Points on a hilly landscape, in no order, each with its height.
A ball rolls from a point to the lowest of its 6 nearest points, and stops where none of them is lower. Distance is the straight distance between rows; heights are no part of it.
J_289 height 18.0: -28 -21 -1 -26 38 2 2 -1 -11 3 18
J_310 height 20.5: 41 1 18 56 -15 -32 24 5 65 -4 32
J_663 height 20.4: -5 0 -15 -30 15 4 -9 -3 -2 -1 15
J_472 height 33.7: 44 -3 -4 24 -8 45 30 -30 -1 4 0
J_311 height 8.6: 21 12 -34 -7 -7 18 -16 -28 -16 4 -21
J_646 height 32.5: -4 21 -7 5 -34 -26 -53 23 -14 -7 -51
J_460 height 15.4: -42 -15 -7 -39 38 -15 -3 -3 3 14 33
J_57 height 13.3: 20 7 -7 -9 12 -24 -10 -11 38 22 29
J_393 height 15.3: 50 16 -21 5 -11 31 -6 -44 -16 3 -26
J_437 height 11.8: 61 18 10 14 -2 -47 -3 -21 37 30 29
J_155 height 29.9: -66 -9 1 -43 48 -25 -20 26 11 12 35
J_117 height 47.6: 59 -3 8 36 -23 28 31 -17 36 7 12
J_847 height 17.3: -63 -3 -10 -8 -15 5 -9 40 -41 -33 -36
J_852 height 16.7: -15 -18 1 -23 31 -7 18 -9 27 22 46
J_464 height 27.3: 23 22 7 -14 7 -55 -50 -2 3 24 11
J_804 height 25.1: -31 14 -16 -29 21 -53 -40 8 31 29 27
J_500 height 29.6: -52 22 0 32 -86 -3 -17 27 -20 4 -63
J_923 height 38.2: 6 40 -24 12 -34 9 -41 -3 -46 -23 -57
J_952 height 34.2: 49 16 -3 6 -9 -13 -8 -32 9 26 -2
J_172 height 44.4: -4 -34 40 2 18 14 46 -8 -1 -1 33
J_445 height 24.5: -18 1 -19 -24 15 20 -6 1 -27 -8 -8
J_248 height 49.7: 34 -24 29 28 1 69 50 -28 -27 -20 -8
J_504 height 18.2: 1 15 -7 -20 14 -45 -18 -13 31 33 34
J_623 height 34.1: -23 12 5 24 -40 -33 -51 47 -13 12 -50
J_446 height 46.8: 69 8 6 27 -24 0 3 -21 45 13 16
J_6 height 44.3: 17 -1 -9 2 5 64 43 -24 -17 -5 -27
J_44 height 24.1: -26 5 -22 -27 -8 11 -30 -1 -17 -6 -15
J_867 height 52.0: -17 -35 36 -13 34 33 47 -24 -47 -1 -15
J_410 height 19.5: -15 4 -25 -41 14 -23 -35 -4 12 17 18
J_644 height 32.8: 3 -9 -7 -15 9 31 24 -23 -3 4 5
J_315 height 31.1: -4 18 -1 -16 1 -57 -72 17 9 23 6
J_783 height 23.4: -43 0 -24 -28 11 -32 -43 28 7 -5 4
J_780 height 62.6: -1 -32 37 39 19 -18 52 36 42 -65 41
J_932 height 34.7: 35 21 -5 -6 -2 -32 -37 -6 -4 17 -13
J_210 height 33.5: 50 5 5 28 -12 -22 13 -25 58 17 30
J_815 height 39.9: -3 22 13 12 -22 -59 -69 51 -11 23 -27
J_7 height 49.8: 9 -14 17 -3 19 56 39 -29 -19 -1 0
J_873 height 33.4: 61 24 6 7 -4 -22 -1 -24 27 37 5
J_158 height 44.0: 18 -10 -1 1 -10 25 31 -15 28 4 28
J_69 height 26.3: -29 -33 21 -33 44 10 6 1 -48 -8 -14
J_260 height 24.8: -53 6 -2 -15 7 25 4 17 -60 -31 -39
J_209 height 10.6: -36 -19 6 -26 52 -14 17 5 27 12 58
J_406 height 21.3: -44 -13 -4 -27 28 7 -14 20 -37 -2 -7
J_126 height 50.7: 80 18 23 61 -19 -53 15 4 59 -12 23
J_912 height 7.1: -81 9 -8 10 -52 17 13 44 -35 -15 -44
J_313 height 52.6: 46 -2 15 44 -23 7 33 6 51 -25 27
J_242 height 27.1: -17 14 -32 -19 -6 24 -7 -1 -40 -14 -23
J_31 height 52.5: 11 -37 37 32 14 11 58 15 35 -35 45
J_979 height 20.6: 45 18 -18 2 -4 30 -6 -34 -9 15 -21
J_9 height 21.2: -70 -15 -6 -22 19 2 -5 40 -47 -22 -24
J_888 height 65.5: 23 -42 55 18 7 49 54 -8 -8 -18 21
J_755 height 22.1: -39 7 -23 -13 -13 10 -24 24 -32 -28 -40
J_370 height 22.3: -43 16 -19 21 -49 6 -26 25 -32 -22 -54
J_345 height 20.8: 15 14 -23 -9 -12 28 -1 -21 -26 -13 -35
J_809 height 24.7: -47 8 -15 3 -21 -26 -36 39 -6 -8 -30
J_573 height 26.0: 7 -20 9 15 9 -5 39 0 49 8 56
J_22 height 41.4: 24 -14 16 28 -9 7 43 1 49 -1 34
J_130 height 53.1: -1 -8 1 -7 21 45 33 -31 -54 -11 -21

Two balls start at each pair of points below. Name the first point that both come to, or write never.
J_646 and J_809 | J_847
J_445 and J_644 | J_460
J_315 and J_464 | J_57
J_69 and J_663 | J_460
J_815 and J_9 | J_847

Where does a ball stop that starts at each point below?
J_260 | J_912
J_6 | J_311
J_623 | J_912
J_472 | J_311
J_504 | J_437
